Points on a hilly landscape, in no order, each with its height.
A ball rolls from a point to the lowest of its 3 nearest points, and stops where none of them is lower. Distance is the straight distance between rows; heights are no part of it.
rukul h=62.3: [ 54 -11  -1  -9  95 -30  37  18 -31  -2]
vifug h=39.0: [ 28  -7 -10  24  44 -19  29  10  31  11]
teti h=73.6: [-37  14 -17  13 -17  11   1 -17  35   2]
kugav h=74.2: [-24   3   7 -22 -48  14 -31  -7 -22 -17]
ked h=42.1: [  0 -11 -34  22  -7  -7  10   7  37   3]
roz h=52.4: [ -4 -13  11   1  19  14 -15   0  30  31]
komem h=50.2: [ -2  -5  -7  10 -13  12 -12   5  30   9]
gose h=36.9: [ 19 -28   4   7  -9   3 -20  30  13  12]
zubon h=68.4: [ -7 -15  12 -14 -23  30 -38   6   9   7]
Mezi h=43.0: [ 45   0  13 -11  99 -25  41   4 -37  -3]
Kiz h=65.0: [-23  -2   9  -6  -6  27 -27 -14  21  18]
bafu h=53.8: [ 30 -11  14  -4  73 -10  21   8   5  28]
Fad h=74.4: [-42  25 -41  18 -33  15  12 -27  21 -10]
Kasop h=40.9: [-28  31   6 -25 -60  -4   5 -30 -66 -41]
pab h=19.6: [-27  28  17 -32 -45   1  -3 -37 -70 -35]
deno h=24.6: [ 28   2   3  -4  95 -23  38  -5 -22   2]
Fisa h=71.4: [-10  -7 -14  11 -51   2  -3   3   4 -18]
Kupu h=54.8: [ 33  -5   0   9  52 -12  18  12  25  26]
ler h=56.1: [-18  15  -3  25  48  -1  15 -19  39  20]
gad h=59.1: [-18  17  24 -22 -55 -11  -5  -1 -74 -45]
kod h=47.2: [ -7   3 -29  31 -22   9   9  -4  30   2]
Gazog h=49.6: [-18  19   9   6  52  15   4 -28  37  30]
Vazil h=23.8: [ 54 -26   7  -5  53 -16  16  25   6  28]
Nabon h=74.3: [-10  11   2 -18 -61  -6  -4   6 -66 -49]
sab h=72.3: [ -6  -1  -3  -3 -64   2 -15   9 -21 -31]
Lifu h=67.2: [-15   6   1  -4 -56  12 -12  -7 -11 -22]
tes h=33.4: [  4  -2 -17  16   7   1  12  12  39  13]
zisu h=44.3: [  2 -20 -16   6 -23  -4 -12  22  25   6]
bibu h=43.5: [ 10 -28  12  -5 -11  19 -38  11  23  26]
Ran h=9.2: [ 44 -30   7 -12  54 -11   3  33  12  39]
danom h=13.3: [ 15 -33  -7   6 -38   0 -13  32   9  -6]
sofep h=70.7: [-31  12  -5   3 -20  29 -15 -25  26   1]
Ded h=35.4: [ 3  2 -7 17 31  2  9  2 35 20]
zabi h=75.8: [-36  14   8 -12 -41  31 -31 -27  -4  -5]
redel h=62.2: [  2 -17  -5  -5 -23  10 -23   8  21   7]
daro h=46.2: [  7 -35   4  -9 -54   1 -33  24 -18 -26]
nudo h=73.8: [-26  12 -18   6 -45  14   4 -15  14 -14]
Faf h=36.8: [  9 -29   6  -5 -44   8 -33  28 -16 -17]
Fimi h=48.7: [ 18  -1   6   8  69 -14  27   3  25  16]
Reke h=53.4: [ 13  20   2  21  72 -24  31  -7  22  20]
vade h=5.4: [ 23 -14 -14  20  14 -12  14  27  30  15]
muro h=29.3: [ 16 -39  16  -8 -12   8 -39  25  13  25]
Dos h=49.2: [ 46 -12   1  -3  68 -30  28  23   7  15]
Mitok h=84.7: [ -29   67   33  -19  -21  -29   32  -37 -101  -21]
belu h=48.0: [  3 -23  12  -2 -44   4 -31  21 -13  -8]
tuno h=45.9: [-23  24  15 -23 -55   0  -6 -15 -67 -41]
lati h=39.1: [ 27   5   8   3  82 -26  34   9   3   3]
Tum h=27.0: [-16  11 -12  15  17   4  10  -7  33  15]
toka h=62.9: [-43  45 -11 -11 -61  -9  14 -43 -66 -26]
savof h=61.9: [-25  21  -8 -12 -59  11  -8 -20 -27 -26]
pagat h=37.3: [ -8   1  -1  12  33  15  -3 -12  40  25]
zur h=39.9: [ 23   6   9   0  94 -16  21  -5   5  12]
Kubo h=68.3: [-23  11   5  -8 -51  17 -27 -16 -23 -22]

For each start below, name the point where the ball stops.
Kupu => vade
gad => pab
Fisa => savof
Reke => deno
Nabon => pab

Call two points neighbours if one is among the 3 nearest of the other. Go from one point of each pair to the other, from neighbour to neighbour, staying as low as possible. Name the highest point that can't be avoided.
danom / muro => gose
savof / danom => sab
vade / Ran => Dos
vade / Tum => tes
vade / deno => Fimi
